Points, in no order, along strands that fork, close into loops and pass close to each other.
Points whose rows are less than 51.2 apart are linked; no others are. Some points are linked to none.
K_311: [ -7  -6  36  10   3   2 -39 -13  -8  22  31   8  -7 -17  -9   4   3  -6
  10  22   4  16 -11]
K_972: [  4  -8  -2  -4 -19   9  18  29   4  -1  -4  -4  27  -4  22  12   9  16
  19 -11 -12 -14 -15]
K_272: [  5  -7   9   4   7  14 -20  -9 -10  16  22 -12  -7 -20 -24   2   0  13
 -11   0   7  13   2]
K_414: [ -2  -6   8   0 -32   1  -8  -3  -7   8  14  -3  12   5  11 -23   1  -4
   9  -1  36  -1 -17]
K_101: [ 10  -9   1 -15 -12  31 -18  -4 -28   6  22   5  -9  -2   8  17 -15  -2
  -1 -13  -3  11 -25]
K_971: [-13 -13   4 -17 -21   6  -4 -15   6   8   4   0   6   0  20 -11  12   0
  15  12  19   7 -26]
K_77: [ -3  -7   0  -3   3 -11  -1   4  12   2  -2 -10 -11  13  -2  28  -5   3
 -25  10 -12 -11   5]
K_17: [  8  -2 -31 -12   0   7  22 -18  -7  -5 -27  -7  -2   2   1  -8  -2   0
   2 -14  -1 -11 -13]
K_708: [-22   4  16   5  16   4  -9 -16   5  -3  -7  -4 -23   1 -17  12   2   5
 -13  22   0  -1   7]
K_501: [ -7  -2   2  10 -25   8  28  24  -5  -1  -8   0  29  -8  21 -14   9  18
  22  -6  14  -8  -3]
K_104: [-11  18  -1 -25 -17 -18 -13 -15  -1  12 -20  -1  -7  16  -1  19 -14   1
   4  -2   5 -33  -9]
K_370: [-22   7   5   2   1  -7  -5   2   6  -6 -24   7 -25  26   5  11 -12  -3
  -1   3 -15   1   8]
K_487: [ 10  -9 -14  -7 -26  17  24  11 -11   9  -5 -15   4  -4  17 -10   9 -10
   0   5  -6   7 -19]
K_445: [  7  31 -35  -2  -2 -19   2 -19 -14   7   3 -23  -4 -27 -19  -2  -9   4
  -8  -5  -2  -5  12]
K_314: [-26  16  -2   8  10   8  -9 -11 -14   8   2  -8 -27  -9  13  -5   8  -2
  17  -9  -5  33   3]
K_903: [-23 -22  31 -13   1   2   5   8   8 -37 -12   2 -10   9   9  21  16  -5
  -2  43  15  -6   3]
K_24: [ 23  12   5   6 -10 -23 -12  -8   3  24  11 -10  21 -21 -10 -12   1   5
   9   2  19 -12   2]
K_719: [ 36  20 -20   7  30 -23  16 -12   1  20  18   9  17  -4  -2 -16   4  -5
  -4   6   1 -37  17]
K_538: [  1 -29 -18   1   3   6  37   4   3 -26  -6  -7   5   2  11 -26   5  -2
 -36   8 -14   9   1]
K_718: [  6  16 -31  -3 -21 -15  22 -18 -22  -4   1 -25  -5 -17 -12  -9 -17  -3
   2 -14 -10 -22   3]
K_678: [  8 -17 -35  -4  16   8  19 -13   2   2   3 -14 -15 -17  -7  -5   5   6
 -23  14 -12  12  12]
K_832: [  0  13  -9  -8 -26 -13   2 -12  -7  11  10 -28 -15  -9  -9 -11  -6  -6
 -11  10  13  -2   1]
K_594: [ 25   6 -29  16 -13  11  33  15 -16  13   7 -12  11 -15   9  -8  -3   2
  -3   2  11   6  15]
K_434: [ 20  14   7   6 -17  22  26  28 -16   5   8   4  -8  11  13  14 -13  -6
  18 -21 -11   5   2]
K_953: [ 30  12 -15  11  39 -23  12  -5  20  13  16  11   9  10   3 -12  10  -8
  -3  -2   0  -8  22]
K_447: [ -7 -28 -10   1  15 -12  20 -13  17 -12  -5  10   3  -8  -1 -20  15  -3
 -14  41   1   4  12]
K_274: [ -2 -14   3  14  21  -5  -2 -22  11   4 -11  18   1   7 -29 -19  -1 -10
  15   5  14   0  -4]
K_949: [ 12  24   0  11  34   8 -18  18   4  17  -4   5   3 -16   6  24  11  29
   5  -8 -10   6   8]
K_631: [  3  13 -15   8  20 -19  10  -3  15  15  -6  -1  -5  -4  -5 -23  13  -7
  13  -2  14  22  27]
K_454: [  2   6  15   8   3  14 -22  14  -9  -2   7  27  11  13  10  16 -11  12
  11 -26  22  -8  -6]
K_542: [ 25   4 -14  19  10  -8  10  -4  -4   1   8   3  16 -21 -17 -17  -2  16
  -6  -4  18  -7  16]
K_455: [ 35 -18  11  11  14  15  -4  15  15   6   4  18  17  11  -3   0  -2  -4
 -16   5  15   1  -7]
K_861: [ -4   2  18   0  -2   0 -35   6 -20   9  31  13 -14   7  36  11   1 -11
   0   2   6  28  -5]
K_298: [ 21  20   7   6   8 -23 -12   4   2  37   8  -3  10 -22 -12 -20  -5 -13
   8  12  -3  19  14]
K_753: [-10 -10 -13   4  -1  -5  25 -15   5 -28 -14 -13   1  10 -17 -11  -9   7
 -20 -25 -11 -15   4]
K_694: [  4  -5  -7  -4 -10  36  14  -1 -14  -4 -16   7  10   7   7 -21  -7  -6
  22 -19  19   3 -21]
K_707: [  0  32  -3  -6  16 -18 -25   7   7  14  -5   9 -10  20  -8  17 -18   2
 -28 -12 -17 -21   9]
K_887: [-19  39  -6   5   2   2 -21  -4 -29  12  12 -13   3 -29  15  -7   8  15
  17 -18 -13  10   3]
K_874: [  6  25  18  11  14  17 -22  24 -20  14   8   8   3   3  19  21  -2   4
   1 -19 -14  10   5]
K_987: [ 20  -3 -11  -8   5  12  -6  11   4  19  14 -11 -13   2   3  11   9 -10
  -8   9  -3  14   9]
K_278: [-31 -11  -2  -8   8   8  -2 -16  -9 -17  -1 -14 -17 -17   0   6   2  12
  19  -4 -17  15  -9]
K_489: [  8  -9 -11  -3   4 -15   9 -13   6   5  18 -13  -7  -6  -7 -11  11 -19
 -23  40  -6   5  20]
K_814: [ 14  -8  -5   6   4  43  10  -7 -35  -2  27 -11   5 -24  -1   0   0   8
  19 -12 -13  11  -4]
K_264: [ -8  11 -13  13   6   3   3  -5 -17   7   7  -5 -11 -21  13 -27   4   2
  18 -10  17  32   9]
K_727: [ 11 -18  -6 -23 -15  16   5 -10  -3   2  -7  -9   5   1  -9   1 -11   9
 -23   3 -13 -23 -26]
K_410: [-13  28   5 -16   0 -23 -23  -4   8  18 -12  -5  -4   1  -8  17   7   7
   0   0   0 -19   0]
K_745: [-12 -19  -7 -17  -8  -4   9 -10   7  -4 -11   0  -1  12   0  18  -1   5
 -19   6 -11 -23 -13]
K_289: [-13   1  16 -15   8   9 -40  -2  -6  10   6  13 -11   9   0  41  -3   0
   0  43   1  -7 -10]
K_45: [  6  -9  15  -4 -18  11   0  19  -1  -5  10  -2  -6  22  27  -4 -12 -17
   4 -10   2  13 -13]
K_4: [ -7  -5  -5  -3 -17  -3  33 -14   3 -22 -14  -1   7  27   2 -17 -11  -8
 -21 -13  -9 -23  -5]
K_506: [  8 -22  -5   3  -1  15  26   4   1 -18 -12  -3  31  -3   7  -4  -1  15
 -29 -11 -21 -16 -15]
K_36: [  5  31 -12   7  21   0  -3   4   4  18 -12   0 -15  -4  -4 -23  13  -4
  -6  -4  -2  19  24]
K_247: [-27 -26  28  -8 -14  -7   8  -1  11 -24   0   4   0   6   2  12   8   3
 -17  35   4 -16  -7]
K_831: [ -3 -11   5  -2 -15  -1  12  10   8  -7  -4  -8   5  16   9  -1   1  -5
 -16 -14  -1   3  -2]
K_879: [ 16   7  -5 -23 -22  12   1  -2   6   1 -27   8  -4  14   8  15 -16 -18
  16  -4 -22  -6 -19]
K_396: [-15 -13  11   1  -7  12  -6  15   9 -32  -8   4  -2  17  -3  19 -22   1
  -3 -11 -32   7  -3]
K_618: [ 20   4   1 -13 -14 -16  -8 -12  13  17  15 -16  16 -13 -16   4  -4  11
  -8   3  16 -30 -12]
K_865: [ 14 -22 -11  -7   3  14  26  19  10  -9   8 -12   4   2  12 -11  18  -3
 -26  18  -8  14  11]
K_858: [-12   0  11  -6 -19  -5 -15  15  14 -35  -8   1   0  11  14  27 -22  -9
   7   5 -43   0   0]
K_723: [-11   9   7  -8 -32  -4   5   7   9  -9  -4 -12  -9  13  21  -2   1 -14
  24 -15 -22  10 -10]
K_974: [-19 -23  14 -19 -14  12 -23 -20 -12  -3   9   3  10 -11  26   7  13   5
  20  16   7   7 -34]
K_372: [ 11   1   7  -4 -22  27  -4  -7 -17 -11  17  -7  -4  -6   3  12  -9 -10
  15 -12 -28   8 -23]
K_190: [  1 -15 -22  -4  17  -2  15 -13  13  -9   7  -7   7   5  16   8   5  12
 -39   5 -34 -28   6]
K_582: [ -4 -29  -6  -8  15  23   3   2  -2 -11   0   3 -19  -2  -9   0   7  -7
  -9  10  -4  27   9]
K_84: [  3  -5 -30   3  21   7  25   1   4  -2 -32   7   1  15   5   2   9   6
   1 -10   8  -9   3]
K_711: [ 11 -19 -30   0   4 -11  25 -23  16  -4   8   3   2 -13   4 -25   9 -20
 -24  39  13   9  14]
K_50: [ -6 -11 -11  -4 -17  10  22  -1  -9 -12   2 -28  14 -27   3  -7   0  15
  10 -16 -20   9  -7]
K_995: [  5  15  32   8  10 -12 -16   9  16  35   0  10 -18  -2   1 -16  10 -23
   7  16 -13  17  12]
K_862: [-25 -33  19 -19 -18  17 -20   2  -6 -20   1   8  11  -7  12  15   2  10
   5   0  -3   2 -22]
K_354: [  4   7 -15   4  26  -4  -3   7  10  -8 -20   6  -8  22  -9   7  -2   6
 -23 -28  -4  -9   9]
K_737: [  1   6   2   2 -20  -9   5  15  -1   6  17 -29 -10   2  15  -6   3  -7
   8 -12   2  20   9]
K_229: [ 21   5 -11  -5 -19  -2   5  10   7   0  -2  -5 -16  23   5  14 -17 -16
 -15  -8 -26 -11   1]
K_281: [ -2   0   9  -1 -25   4  -1  -7 -19   6   3   0  12   3  23 -11   3   0
  33 -29  32   0 -16]
K_485: [ -4 -13 -11 -25 -29  13  29 -21 -13  -8  -5 -23  -9  -4  -8 -10  -8 -16
 -12  22 -24 -13 -12]
K_265: [-23  -2  12   7 -10 -17  16 -23  11  -7 -18  -1 -11  10  -7   1  13   6
  -4  37  22 -18   5]
K_315: [ 13 -19 -28   1  37   5  15  -6  10  -4  -4   4  -2  -6   7   1  10  15
 -21   5 -20   6  12]
K_820: [-21 -25  11 -16  -8  18  -7  -5  -4 -23 -12   8 -19  12  26   3   2 -22
  13   5  -3  22 -14]
K_178: [ -1  28  -2  -1  14  -4 -32  -9 -14  11  -4  13   1   1 -10  -5  10  -5
  24 -16  25   1  -5]
K_669: [  7   4 -13  -6 -24   3  29  -4   8  -9 -12   0  -3  19   6  -5 -13 -20
  -9 -18 -29 -14  -4]
K_266: [ -7 -11   5 -20 -15  14   0   0 -10  -1   8 -13 -31   5  -7   1   2 -27
  -7  19 -10  15   4]
K_230: [ -1  -6  29  16 -19  13  25  41   3 -14   4  13  24   7  32   0   0  18
  15 -17  -4   7  -2]
K_497: [ 12  17 -20   6  17 -24   2  -1   2   6  -4  17  22 -27  -9 -23  12  -4
  37  -4  30   7   7]
K_964: [-16  24  -2  -8  -2 -18 -10  19  -2  -2 -27   1  -8  24   4  17 -18  -7
   9 -21 -12  -8   0]
K_609: [-22 -16   5   8   3 -24  19 -18  26 -15 -16  -5  -9  -9  -2 -19  17   0
  -2  35  12  -2   5]
K_849: [ 11 -20  12  11  18 -11 -11   3  23  -3   6  18   7  22  -9   4  -5  -2
 -26  12   7  -1   7]
K_365: [ -3  47  11  -3   6 -24 -30  11   0  13  -6  -4  -1  -4 -29 -11   9  -5
  -8 -27   6 -14  20]
K_695: [ -4 -19   1 -20  -3  12 -22  12  -4  -4   4   6  -3   6  19  25  -2 -10
   1  18  -7  13  -8]
K_95: [  7  -3 -22 -14 -31 -12   8 -18 -13   5   3 -24   8 -23   1 -22 -10  -7
 -10  16  27  -5  -4]
K_307: [ 13  -6 -27   6 -18  16  37   4  -8  -7  -1 -18   5 -14   3 -13   7   8
  -3   0 -10   9   7]
K_424: [  1  22   0  -4  14   8 -18   8 -17   7  -6   8   1   8  -6  13  -2   3
  12 -31  12 -15  -5]
K_775: [ -9  21  10  -5   6 -30 -18 -22  -3  11  -9  12   2   7 -44  -8  -1 -10
   9   6  25 -32  -2]
K_121: [-16  10  -3   3   5 -26   8   1  23  -1 -20   5 -23  28   9  -4   6 -12
  -6   3   2   2   9]
K_44: [ 10  11  -1  -3 -20  20  17 -10  -5 -14   9 -21   3 -24  -1   6  -8   5
  26  -9 -33   6 -14]
K_130: [ 13   7  -9  10   1 -15   4 -13   4  -6   1   0  11  -2 -31 -31  -5 -21
  -1  -9  33 -15   8]
K_28: [ -5   2  25  10  16 -20  -5 -16  13  -6  -4  19 -14  25 -23   6 -12  -2
 -10  10  14 -21   3]
K_750: [-12   0   6  12  13  -7 -19   7   3   0  -1  -1  -6  18 -14   8  -8   9
 -16 -26   4   4   7]
K_860: [ 12   8 -17  20  -3  19  24  10 -16   3  10   6   0 -28   6 -19   2   4
  13   1  22  23  18]
K_566: [ 21   3 -19  12  -2 -26  21  -2   3   2 -11  13  40 -26   0 -24  13   2
  13  11  32 -17   6]
K_524: [-10  17   9 -13  -7  -7  -9 -10  -2  -7 -28   6 -21  27  -7  38 -26  -4
  -9   8  -6 -31  -7]
K_107: [  1 -10  -1   8  13  10   6  -9   3  -7  -6   4  15  -3 -11  -3  -1  21
   5 -21  22  -5  -7]
K_181: [ 16 -13   4  -5 -11  26  20  30  -9  13  -4  16  23  -1  37  -1  14   5
  16  13   3   4 -17]
K_913: [ 40  -5  -3  15  -2 -28  23  -4  11  15  10   1  25  -7  -4 -20  -2 -14
  -4  12  22  -9  16]
K_409: [ 10  -5  29  14  20 -22 -10   2  10  30   0  12  -1   9  -9  -7  -3 -32
  13  13   6  16   1]
K_233: [  5  26  20   7   3 -18 -23  19   8  17  18  -3  18 -12   0   6  11  14
   5 -12   4  -1   4]
K_585: [-11  16   2 -11  24   9 -21   4  -1   6  -8  -3 -25  -5  -3   9   2  -5
 -25   1 -28  23  19]
K_220: [-35 -15  -4  -1  -2   5   8 -23   7 -26 -25  -6  -9  -3 -25   0 -11  19
   2  -7  -1 -14 -13]
K_713: [ -6 -21 -20 -11 -16  -6   1 -22   6  -4   1  -7   8 -18  -8 -28   1  -4
  -5  28  24   3  -3]
K_286: [  6 -11 -14   6  11 -15  14 -14  20   2 -10  10  -9   6  -2 -28   9 -14
   7  13  15  26  11]
K_988: [ 24  29 -40  -4  21 -21  17 -12  -3  14  -7   3  14  -5  -1 -11   9  -2
   2   3  10 -27  21]
K_649: [-18 -23   8   2 -13  17  10 -11   7 -32 -23   1   6   1  -5 -11 -15  16
  -4 -10 -14  -1 -17]
K_46: [  4  -2  -3  -6  -3  17 -15 -15 -31   8  13   0   0 -13  -3  12  -8  18
  12 -28   5  -7 -26]
K_86: [ -5 -26  -4 -13  -7  17   6 -24   6   4  -4   8  -4  -3 -12 -10   6 -11
 -13  34  12   1  -7]
K_177: [ 19  26 -22  11   3  -6   0  -4 -14  15   9  -4   2 -46 -16 -24  -8   1
   7  12  30  26  14]
K_429: [-10  -1  22  15 -26   7  24  32 -13  -2   3   9  19  -1  12  -5  -1  24
  22 -27   3  -9  12]
K_920: [ 21 -12  25  21  12 -29   0   3  18  16   5   3  11   6 -15 -13  -4 -13
   4   4  10  -2   2]
K_615: [  4 -11 -29 -10  -6  20   4 -11 -11   8 -26   8  15  -5  11 -17  -2   3
   8  -6  11 -11 -21]
K_929: [ 20 -25 -16 -17  10   2   2  12  13   4  12  -1  -9   4  11  12  11  -7
 -21  25 -14   6   9]
K_147: [  9  54   7  10   8  -8 -13  28  -4  17   4   2   4  -2 -15  -4  18  -2
   4 -33   6 -11  28]
K_398: [ -2  -5 -11  20  29  12   1   4  -9  -8   7 -13   8 -33 -11   0   0  37
   6 -12  -9  18  14]
K_922: [ -9 -21  12  -6  17   4  -9 -15  12   1  -2   1 -14  -1 -11   3  11  -3
  -2  33   9   4  -4]
K_617: [ 28  -6  21  27  -2 -35  11   1  13   3   8  -1  36 -14 -22 -26  -6  -5
  -3   2  19  -4   6]
K_142: [ -8   2  -4  -1   1 -14   9  16  18 -22 -13 -13  -2  14  17  30  -8  -1
  -4  -4 -43  -3   2]
K_781: [-14 -25  -5  -5  13  12  -3  10   8 -23 -30  21  -1  30  12   7 -10  -7
  -7  -3   2  10  -7]
K_543: [ 10 -21 -13  -1   7   4  23   5  12 -15   3  -1  17  -6   5  21   9  22
 -18   0 -24 -18  -6]
K_73: [  0  -6  22  18  14 -17  -5  13  23 -13   0   7  -9  30 -12  -3  -8  -1
 -20 -14   7   5  17]
K_683: [ 11  -4 -14   7  36  -3   5   8  18   6   9  -3  -1 -10   8   7  20   5
  -8  10 -22  19  20]
K_295: [-17   1   5   6  20   9 -24 -12  -8   9  14  -7 -12 -13  -5  -2  15   8
   3   2  -5  29   1]
K_262: [ 12 -17  -1 -13 -15   0 -11 -17   6  14  14  -3   0  -3 -16   8  -7   5
 -26   9   6 -30  -9]
K_620: [-29  18  39  14  -9  10 -25   3 -13  -6  12  -8 -27  10  -6  16 -11  -8
 -23  15   0  10  15]
K_825: [ -3  14  -7  -8 -18 -14   9   9  24 -19 -21  -3   1  14  16  13  -3 -15
  23 -10 -39  -2  -3]
K_514: [-10 -23  12   4  -9  25  -1   6   6 -42 -12  11  19   2 -12   3 -21   7
  -8 -27 -28  -3 -18]
K_748: [ 16  -6 -23   4  41   2  12  -5  12   5 -11  19   2   7   4   0  13  11
  -5   6   6   1   4]
K_992: [ 11 -11  -9  14  24  15 -13 -11   4  -1   8  -5  10 -30 -26  -3   0  27
 -13  -3   2   7   0]
K_291: [-25 -22  30 -23 -26   1  -9  16  -1 -32   8  -4   0   4   3  34  -2  -3
 -15  42  -8  -7  -4]
K_902: [-35 -12  21 -13  -8   8  -2  -2  -2 -21  -9   4 -14  15  17  14   5  -7
  13  28   8   7  -8]
K_597: [-36  18  30  16  -9   3 -12  -4  -8 -12   1  -5 -28   8 -13   0 -13  -4
 -10 -10  -9  11   7]
K_833: [ 19   8 -25  12  20   3  22   2  -5  -2  -2  -4  10  -4 -13   0   5  19
  -8 -16  -1 -22  16]
K_310: [  5   1   0   6  13 -17  -4  15  21   8  -9  14  20   4  11  -4  19  10
  20  -3  19   1   3]
K_207: [ -1  28   7  -1  10 -17 -20  25  14   7 -18  12  -5  30   6  11   0  -8
   3 -15   5  -1   8]
K_540: [-17   1  -4   0  -6  -4  -7 -14   1   5   2 -16 -28  -2 -17  -6 -10   3
  -3   7   8   2   5]
K_48: [ -2 -31  -3   9  11  11   5 -15   7 -11  10  -1  -6  -9 -25 -21  -2  -1
 -11  17  10  31  13]
K_228: [  6  28  15  11  15 -30 -18  14  18  17   3   8  14  13  -3   6   7  -5
  -1  -8   1 -10  11]
K_823: [ -9  -5  -8  18   2  17  15   0 -17 -13   0 -13   6 -28  -2   1   4  27
  21 -22  -5   5  -1]
K_800: [ 18 -10  -9 -12 -15  31  22  27  -4   7  -1   0   2  -2  27   7  15  -8
  14   8 -19  12  -7]
K_169: [  0   5 -16   4   4 -19   0 -24  -1  -5  -9   6  11 -10 -16 -34   1 -14
  26  -3  31   4   4]
K_772: [  6 -12  29  17 -18  22   8  28 -12 -24  22  14  26   5  24  18 -13  14
   9 -24 -13   3 -16]
K_824: [ -6   4   5   6  -7   3 -16 -12 -29   8  29  -2  14 -20   2  -7   3  29
  10 -28  19  -6 -13]
K_716: [  1  -3  15   0   9 -12 -24   9  15  18  21   3   7  -8  13  11   8   4
  10   5   6   6  -7]
K_549: [  7 -26  -6  18  19  -9  -2 -21   2   5  -1   6   8 -16 -32 -26  -8  -7
   7  15  15  16   6]
K_401: [-16  13   8  -2  12 -18 -19 -26   0  10  -2  12   0  -9 -21  -7   1  -2
  23  -3  12 -15  -3]
K_978: [ 32  -9  13  15  13  15 -14  16   4   7  15  28  20   9   1  13  -4  11
   7 -11  26  -2  -3]
K_664: [  1 -28  13 -24 -18  19 -11  22   0 -24  -3   9   6  11  21  10 -10 -14
  -4   7 -20  18 -13]
K_547: [  1  37  -4  -9  16 -19 -10  -5  -3  14  -4  18  -9  21 -21   1  -5 -13
 -18 -16   0 -29  10]
K_184: [  6   8  -1  -2 -10  18  15  17 -13   9  -1  15   6   5  30   0  10   3
  46 -20   4   3  -9]
K_321: [ -1  -2 -17   3   9 -16  15 -15   8  -5  15 -17 -14  -1   0  11   5   1
 -27  11 -24 -16  14]
K_725: [-33   1  -4  -9   9   6  -3 -20  -5  -9 -23   2 -16  -2 -12  15  -9  13
  16  -7 -16   0 -11]
K_167: [-25  31  10  -5  12   6 -21 -10  -3  16 -16  -7 -19 -14 -10   1   5   9
 -11  -5 -21   9  20]
K_885: [-11  -1  27  -6   7  19 -20   6 -12 -18   9   1 -35  11 -13  16 -17 -13
 -20  27   4  17  14]
K_558: [-23   3  23   6  -2  -6 -43 -10 -15   1  30  -9  -8 -25 -13  11  -3   5
  -4  18   1   4  -9]
K_140: [ 16  14 -28   7  -4  -6   2 -10 -12   7   6 -22   9 -37  -9 -11  -1  14
   0   2  16   4   8]
K_59: [ -8 -29  10   6  10  -2   3   7  17 -19 -14  16  -7  34   1  14  -6  -7
 -22  19   7   3   5]
K_790: [ 11  13 -13   9  26   6   1  18  11  12  -8  18   8  -6  14  11  13  25
  27  -5   4   5   4]
K_477: [ -8 -20 -13  -2  32   1  -1   2  12  -4   1   4 -19  -5  -7   4  21  -3
 -10  29 -15  23  18]
K_78: [-23 -28   8   2   6  16 -11  12   1 -26 -10  23  -1  22  26  10  -9 -19
  12  -6  -3  19 -10]
K_490: [ -1  13   8  -3 -30   4   4  19 -15   0   0   0  11  15   8   8 -11  -6
  25 -37  12 -22  -9]
K_149: [-15  17   9  13  -9   1 -11  10 -30  -3  23 -12   5 -21  10 -10   6  19
  13 -24   4  15  -1]
K_132: [-50  -5  17   0   4   7 -11 -16 -13 -25   7 -11 -22 -21  -2  10   3  22
   2  11 -15   9   0]
K_418: [ 24  15  -9 -14  -7   9   4  13  -6  18   5 -10 -22  14  10  27  -2 -14
 -12   4 -18   1   0]
K_133: [  1 -21   6 -17 -23  14  10  16   4 -18 -10  -6   2  20  21   0   7 -20
 -21  11 -11   3 -18]
K_866: [ -8   5   8   2  -9  -7 -13  10  -7   6  19  -9  -8   1  34   0  13 -10
   8   1  14  28  -6]
K_766: [  6   1   9  -3 -22  29  14   1 -34   5  -2  23  14   6  20 -11   1   2
  30 -21  19  -7 -18]
K_518: [  2   9   7  -4 -21   7   6  18   3  -3 -10   1  21  10  14  24  -8  11
  24 -29 -10 -26 -10]
K_350: [ 23  17  11  11  -5 -26  -1  22   4  23  22  -4  25 -20  -2   1  12  21
   7   4  10 -10  13]
K_789: [ 19  -6  -5   9  28 -15   1 -12  16  17  -7  10 -22   3 -13 -22   9 -16
  -1  22  -1  15   6]
K_174: [  4  17  -9  -8   2 -22  -4 -25  -8   9  -8   3 -11  10 -37 -25  -6 -26
   3  -2  29 -19   9]
K_323: [-26 -12   8  -1   1   9 -20  -4 -18 -20  20 -12   3 -25  -2  19 -10  20
   1 -18 -34  10 -13]
K_671: [-15  18  -7   0  -1 -20  16 -18  14   0 -17  -1 -18  12  -8 -10   8  -4
   1  17   8 -17   7]
K_100: [ 12  10   0  14   0  17  11  33 -12  -6   9   6  -7  12  25  16  -1  -3
  20 -23 -32  20   3]
K_309: [  8  20   4   5  24  -4 -13  -4  11  28  -3   5 -21  10  -9  -9   2 -12
  -9  14   0  15  11]
K_56: [ -4   3  -9  13 -21 -17  24  18  -1  -7   5 -18   0  15   4 -10   4  -7
  -7 -12   8  -2   8]
K_686: [ -5 -11  -4 -18 -21  17  23  -6 -14  -6  -1  -8 -29   7   2   6  -2 -20
 -19  32  -9  -9  -3]
K_715: [  7  10  20   2 -36   6  15  11 -11 -15  -2  -4   7  17  -6 -10 -18 -13
   9 -36   3  -8  -9]
K_956: [-15 -19  17 -12  -5  14   0  13 -12 -21   1   2 -28  16  -2  21  -2 -18
  -7  26 -15  11  11]
K_277: [  8  -8  12 -11  -3  11 -28  25  -3  10  22  10  -7  13  24  24  -7 -13
  -6   5   7  21 -12]
K_770: [ -6 -24   5  -7   6  13 -14  -1   3  -6  -5  -3  14  -2   8   7   0  19
  -2 -10   6   2 -20]
K_519: [ -4  43  18  -3  -3 -27 -29  -9   6  23 -17   3  -3  -1 -17  -5   2   1
 -11  -2  -8 -20  12]
K_636: [  5 -31  13   6  -3  17   2  10  -4 -10  29 -10  13 -13  12 -13  13   1
 -14   4   9  29   1]
K_545: [ -3 -17  -4 -10  -7 -11  -7 -14  17   8  -3  -2  17  -4  -2 -15   4   2
   7  15  20 -14 -13]
K_541: [  1  21  -4   0  24  19 -18  14   3  16   5   0 -15 -16  -2  17   6  17
  -9  -3 -20  23   8]
K_954: [ 20   7   8  -8 -28  22  22  33 -16  16   4   7   1  13  28   4   5  -5
  20 -13  12  -3  -2]
K_325: [-16 -19  23  -8   3  -7 -30  -8   8  16  24  16   1  -6   8   7  19  -6
  19  25   7  14 -17]
K_494: [ -6   3  24  -2  -9 -12 -39  -1   7  11  11   2   1  15  -5  22 -20   5
  -7  11  12  -9  -4]
K_246: [  4  12  -5  -4  -7  23   3   3  -4  -9  -8   4 -11   8  16  15 -13 -21
  43 -15 -30  19  -9]
K_817: [-25  31  -5   1   1  -1 -18  -7 -12   9   0 -15 -14 -20 -13  -4  -2  13
   8 -18 -13   4   4]
K_532: [  9 -16   8  -4 -10  31  17  11  -1 -31 -17   8  27  -3  -7   1 -11  16
 -13 -13 -36 -14 -27]
K_425: [  9  21  -3  -3 -12 -34  -3  -1  10  16  17 -18   0  12 -13   7  -8  -9
 -20  -8   3 -23  11]
K_70: [  2   1  12  -7 -34  18   3   1 -13  -7  11  -5  -9  22   7  -9 -22 -21
   6 -22  16   0 -11]
K_907: [  9   6  -6  15   9 -33   8   1   9   5   5  10  38 -30 -17 -16  20   5
  24  -7  27 -14  15]
K_51: [ 34   0 -21  -9   5   1   4 -10   9  24  -9  10   8   7  -1 -14   9  -5
   2   7  26 -16 -13]
K_663: [  3   7 -31   2  21  -2  25  -6  -2  -4 -11  -5  -6   9 -13  -5 -10   5
 -22 -24 -14 -19  12]
K_353: [ 11  -8   4   0  -2   4   3  19   7   7 -12  14  19  14  35   7  13   8
  16   0  18   3  -9]
K_601: [ -9  -2 -27 -15 -18   0  18 -24 -11  -1  -9 -26  -8 -19 -15  -4  -8   3
  -1   7 -13 -11  -1]
K_448: [ 14  30 -25   2  20 -18  -4 -16  -7  14  -5   7   2   7 -17  -6  10 -12
  -2 -14  10 -26   9]
K_348: [-10  15   0  -1  11 -10 -20  -2  -4   0 -20  17 -11  31 -10  33 -23   4
 -33  12 -18 -27   7]
K_64: [-44  15  25   7  -2  -4 -22 -22  -9   2  15 -17 -20 -28  -3  13   9  19
  -1  27  -4   8  -2]
K_330: [-13  11  -2   8  -3 -37  -9 -10   9  -7  -1 -20   8  -8 -27 -14  -1  18
 -10   1  12 -14   9]
K_758: [ 33 -14 -13  10  21 -16  19  -9  24   8   9   8  14  -1   6 -16   4  -9
 -10  14   2   6  10]
K_736: [ 16 -11   2  13  24  -6 -10  -8  15   2  -5  20  17   5 -20  -9   3   8
   4 -14  22  -8  -4]

How many points has the smallest loop of links through each point below? Write 0 if it is on no loop.
K_228 | 0
K_77 | 24
K_314 | 11
K_887 | 20
K_95 | 7

A tip is a point with one link. Name the tips that can be reached along the links from each point below, in the order of the rows.
K_707 | K_147
K_132 | K_489, K_723
K_833 | K_538, K_566, K_177, K_291, K_597
K_972 | K_772
K_414 | K_678, K_100

Name the points in between on the shortest way along the links from the first point to the second, in order.
K_858; K_370 | K_396, K_514, K_649, K_220, K_725, K_278, K_132, K_64, K_558, K_311, K_325, K_716, K_233, K_228, K_207, K_964
K_17; K_832 | K_615, K_694, K_766, K_281, K_414, K_971, K_545, K_713, K_95
K_518; K_277 | K_490, K_715, K_70, K_45, K_831, K_133, K_664, K_695
K_543; K_350 | K_190, K_321, K_77, K_745, K_727, K_262, K_618, K_24
